Points, in no order, along strands that fork, close into loops and pass close to each other.
In the rows, 128 means zero.
Two points are linked if the straight distance between their rows is under 104. Some points are linked to none.
fima: [142 110 146 132 145 110 121 155 143 166  75  96 153 102 111 128  92 166
 151  38]
Naz: [125  74  86 122 149  87 113 120 114 123 132 160  91 110  89 153 127 123
 171 137]
fafil: [153 144 129  82 137 142 123 120  96  73 118  68 126 126 130 168  84 140
 150 129]
rebu: [130 130 139 151 110 194 114 137 139 168 119 119 187 160 104 117 114 119
  69  79]
zos: [131 195 138 139 150 135 148 163 177  83 168 137 130 134 133 159 104  99
 111 209]
Gobes: [126 133 144  97 113 144 106 132 119 131 104 138 156 146 165 123  94 177
 113 101]
fale: [158 142 136 161  85 160 141  76 108 170  98 133 196 175 111  65 163  59
 121  92]
Bifa: [151  99 122 158  89 143 149  46 121 203 122 120 137 156 168  85 177  76
 114  94]
fubu: [ 97  84  93 160 144 121 109 151 133 149 150 136  76 150 103 133 103 103
 130  97]
Leg: [127 128 167 128 128  73 132 186 130 161  82  82 138  73 102 123 118 175
 148  83]
segek: [130 128 149 115 177 116 158 200 137  60 157 140  96 132 129 135  81  80
 173 153]
sis: [154 168 114 104 122 116 135  82 129 100 152 113 116 209 166  89 149 103
 142 159]
teker: [157  92 102 121 120 138 101 107 111 107  62 127 127 168 106 144 115 116
 137  98]
nale: [ 68 147 156 136 119 171 129 190 147 159 102 107  76  87 138 117 109 138
 142 132]
bida: [ 85  97 109 125 198 149 154 153  85 150 125 173 102  83 175 154 107 129
 147 133]
rofir: [132 100 138 145  99  85 126  84 104 129 138 106 174 145 123 133 168 137
  93 107]
ful: [160 192 162 127 117  91 123 106 196  99  99 143 135 166 142 110 174 135
 141 186]
Kar: [120 149 106 109 108 147  87 155 137 146  53 147  84 154 118 100 146 115
 146 163]
Rabi: [154  85 151 152 111 162 116 139 171 138  76 117 163 142 113 124  92 162
 134  39]
Sabuk: [ 78 160 119 142 121 187 122 159 155 147 134 106  83 141 137  84  91 114
 124 123]
lupu: [ 77 156 109 152 137 170 139 123 128 139 187 126 157  77 114 138 114 115
  75 160]
mipab: [156  91 152 132  82 143 159  68 104 183 111 141 173 198 152  89 146  63
 115  74]
Mevim: [110 147 106 110 131 115 109 127  99 126 111 134 174 139 123 141 105 118
  53 153]
givan: [102 122  96 151 138 123  92 121 165 157 160 195 174 140 125  95 121 130
  89 125]
Tonos: [112  79 134 145 210 113 195 148  94  86 175 166 148  51 120 131 121 116
 137 128]
Peza: [162 202 128 132 133 113 137 132 191  83 137 157 133 153 132 155 146 117
 121 217]
gofe: [108  97 106 111 146 121 118 158  99 183  75 182  75 135 153 134 101 134
 151 107]
bago: [ 74  88 130 173 157 151 139 178 118 149 173 151  72 110 113 124 107  92
 127 118]
ropat: [150 115 112 143 105 168 118  69 138 156 117 156 179 159 148 110 167 133
 117 100]
dasev: [130 118 127 159 111 134 122  93 145 222 134  96  82 133 144 116 186 116
 106  78]
Lafi: [148  92 165 134 110 194 129 126 142 182  95 124 181 158 129 137 135 138
 109  44]
lamum: [ 90 145 165 141 123 152 141 164 117 141 168  75 126  60 104 146 121 143
 108 109]
nepa: [148  90 132 145 122  68 122 101 103 137 126  67 139 135 100 147 152 131
 133  74]
luga: [130 125 118  88 124 127 136 129  79  92 172  71  93 144 115 163 102 113
 122 138]
tamu: [146 119 149 138  89 138 101 132 137 121  66  65 120 137 104 130 132 133
 168  99]
vugi: [131 205 111 120 127 147 119 103 130 110 133 118 137  95 121 148 137 141
 105 198]
suz: [ 96 104 135 105 159 135 130 170  93 166  73 167 100  74 159 136 105 154
 157 127]
demif: [122 115 108 103 134  85 133 119 121 140 151 170 100 112 124 132 153 154
 149 147]
didiv: [117 152 125 154  99 149 111 132 147 119 140  98 123 183 101  97 120 114
  93 106]
nadak: [151 155 156  88 112  99 130  77 131  97 119 129 119 159 191 136 176 159
 165 160]
nuz: [120 108 144 144 101 128 120 124 135 188 135  84 105 122 147 145 155 157
 114  73]
Gopob: [116  98 127  87 162  88 163 143  75 167 144 179  76  87 141 115 145 159
 145 148]
rubub: [193 145 132 118 151  74 166 156 162  59 146 101 129  98  80 171 110 109
 171 160]
Reg: [130 144 133  80 125 144 152 157 117  76 205  85  72 120 115 144 121  94
 142 165]
pas: [142 110  89  89 143 116  96 112 103  86 122 150  90 193 142 129  99 117
 161 139]
fogap: [146 159 109 112 115 159 120  60 149 122 122 143 133 205 181  81 129 124
 162 138]
Sen: [143 172  97 147 128 140 119  80 157 104 160 156 185 165 125 111 106 127
  75 128]
gilo: [ 93  90 126 156 188 131 158 142 121  72 181 179 122  96 124 136 104 111
 163 145]
Bez: [110 154  94 161 141 122 105  95 176  90 154 199 153 149 126 109 118 128
  96 165]
segi: [127 100 141 153 112 149  94 121 180 138 104 146 208 121 121 133 131 167
  94  95]
sigaz: [154  92 120 122 114 114 131  59 110 178 102 154 182 162 182 120 170 154
 121  95]
Dig: [106  72 114 146 151 118 102 156 168 174 184 163 174 135 142 126 110 143
  83  92]
deg: [147 103 148 140 215 126 225 170  88  71 161 128 120  57 126  91 126  99
 167 143]
mam: [127 142 154 107 124 133 132 175 117  93 123  51  89  89  90 159 113 113
 159 138]
kilel: [ 81 163 126 139 115 173 137 130 115 165 185  85 127  99 126 121 115 138
  75 128]
girim: [158  70 124 127 113 127 114 107 128 114  76 104 158 159 111 125  98 142
 160  38]
ses: [135 114 117 130 121 111 118 101 132  79 156 165 188 173 150 131 107 144
  87 107]
nepuf: [136 107 130 129 115 111 136 138 119 150 163  76  96 120  93 141 146 134
 139  95]
Vavol: [140 167 148 168  85 171 132  92 152 131 157  93 166 188 124  78 150 107
 110 100]
Vuza: [126  85 103 138 132 155 102 132 134 175 102 152  84 129 133 143  98 122
 133  80]
luvul: [ 70 156 103 148 156 179 135 125  96 131 141 144 132  66 135 155 121 119
 119 187]
noge: [129 130 164 120 169  90 155 179 133  71 124 132 136 107 106 132  80 123
 171 130]
befe: [166 151 156  88 125  76 112 138 167  89 103 149 124 166 154 139 163 141
 166 181]
nus: [173 145 119 114 135  94 140 115 143  65 160 114 111 110 110 194 129 115
 150 200]
Fozez: [100 156 127 101 129 130 114 161 120 166 102 156  74 110 147 106 149 141
 157 172]
zoti: [123 126 111 139 102 129  99 134 111 169 114 129 181 127 104 127 114 125
  45 109]
nisu: [138 115 151 141  89 166  95 154 134 164  46  87 132 117  96 134 129 135
 118  88]
niza: [153 120 133 107 174 138 175 184 124  65 172 128  72  91 126 126 125  67
 181 176]
Dugel: [134  84 108 164 154  83 132 139 131 147 152 156 103  67  70 143 132 133
 146 118]
Vibad: [147  96 134  97 125  75 121 136  83 159 112 116 189 120 134 138 132 175
  96  84]
pubuf: [128 137 156  84 115  98 137 131  89 128 113 104 172 107 160 138 117 206
 101  97]
mugu: [128 111 121 119 147  80 123 156 107  90 135 143 139 119 102 140  86 125
 126 112]
Tozi: [ 74 153 134 119 145 142 152 155 122 143 154 178  90 106 143  86 135 132
 131 169]
zigig: [138 168 111 145 112 151 108 117 141 185  53 140 113 162 129  85 180 127
 134 126]
detil: [137  94 134 165  96  74 125  67 107 177 106 108 131 153 116 133 209 109
 114 115]
vuk: [108 145 184 138 113 118 127 197 136 154 123  97 141  80 101 124 123 162
 102 106]
lusal: [105 155 143 124  94 125 131 110 158 158 182 122 122 119 165 100 168 196
 124 128]
Zigu: [128 105  81  89 112 158 109  76  97 113 140 129 118 166 157 141  97 129
 132 131]
fuser: [ 82 140  90 160 132 177 114 137 142 192 171 126  72 121 143 115 100 105
 105 108]
defaf: [132 140 128 112 164  99 135 136 115  77 139 165 162 120 136 164  77 127
 110 164]
tigev: [134 158 132 124 112  93 122 120 125 177  91 156 127 182 144  76 174 139
 120 135]
dubis: [144 100 143 142  83 192 116  96 145  94  94  78 150 172 107 141 124 121
 149  85]
dobu: [ 93 154 140 144 156 173 129 142 122  85 110 136 137  65 146 166  98 117
 126 179]
Zuga: [128 187 130 153 100 142  97  93 171 101 108 126 155 113 121 137 162 151
 110 161]
doleg: [135 144 143 112 115  91 106 138 128 119 104 117 129 140 112 131 152 130
 112 145]
Vini: [143 107 138 119 183 132 205 170 104  93 151 137  67  68 120  80 121  97
 203 146]
Vis: [140  97 116 139 105 167  92 121 120 158  49 131 138 156 106 126 142 116
 113  85]
kug: [108 160 121 118 130 136 144 155 132  96 195 117  78 139  98 120 134  81
 124 198]
sibe: [144 142 165 164  67 131 141  73 140 121 101 106 181 182 125  68 153  82
 110 119]
degi: [ 81 105 110 128 160 162 143 161  80 127 146 126  68  97 146 143  95  91
 142 129]
vir: [101 104 140 115 147 128 187 165 100 134 178 177  74  75 141  96 147 125
 140 165]
sonis: [172 120 106 113 148  75 130 123 170  62 109 111 133 109  88 157 103 133
 203 143]
morap: [135 119 105 160 109 107 134  75 100 212 132 113 102 151 125  95 202  96
 103 108]
gama: [126 167 151 107 101 107 144  88 130 126 147 131 153 145 183 109 170 187
 136 143]
kip: [150 152  77 115 111 168 111  61 116 121 112 155 148 166 151 113 132 133
 127 143]
Sume: [160 128 100  64 152  94 126 136 102  76 120 148  97 138 137 163  99 117
 162 166]
Vedo: [138 109 124 129 107  84 112  88 120 176  86 161 115 167 156 108 169 151
 151 103]
Vama: [104 125 117 128 118 144 114 134 131 136 122 149 146  96 147 140 113 169
 115 125]
Fak: [154 152 139  68 136 111 137 185 110  73 107  56 112 111 119 177  95 103
 144 157]
Nezuz: [135 165 169 129 147 128 155 156 133  73 143 144 142  91 145 173 109 131
 127 181]
Kapi: [100 148 154 143 120 147 129 170 147 108 125  94  82  98 107 126 138 117
 157 167]
puru: [137  66 135 130 148  89 116 143 126 189 155 136 181 118 134 136 119 160
  85  67]
did: [179 135 112  95 125  85 113  96 118  59 134 114 120 166 135 173 132 122
 141 170]
parad: [146 186 114  99 135 122 122  98 147  99 139 149 116 121 163 149 141 144
 134 212]
lalu: [106 137 117 150 121 138 113 147 138  95 167 134 108 137  89 118 117 103
 101 156]
nela: [108 152 148 149 106 153 107 117 162 121 134 111 184 106 125 129 127 171
  79 119]
zar: [135  76 114 168 124 105 102 120 151 141 120 110 133  77  77 166 150 148
 143 100]

A piece is two or more points that can be reached from each other along the links. Count, over all rows, the pieces, the separate loops (a circle has one, a figure eight two, a Y none), the forks (points with three links) and the tips (points with one).
pieces => 4
loops => 2
forks => 6
tips => 10

A fork is a point with three links, a tip a point with one. Leave the first point through the second and follow the links. Name the first fork or tip that comes.
ses / Sen => nela
lalu / kug => fuser
Vedo / tigev => zar
Gopob / vir => kip
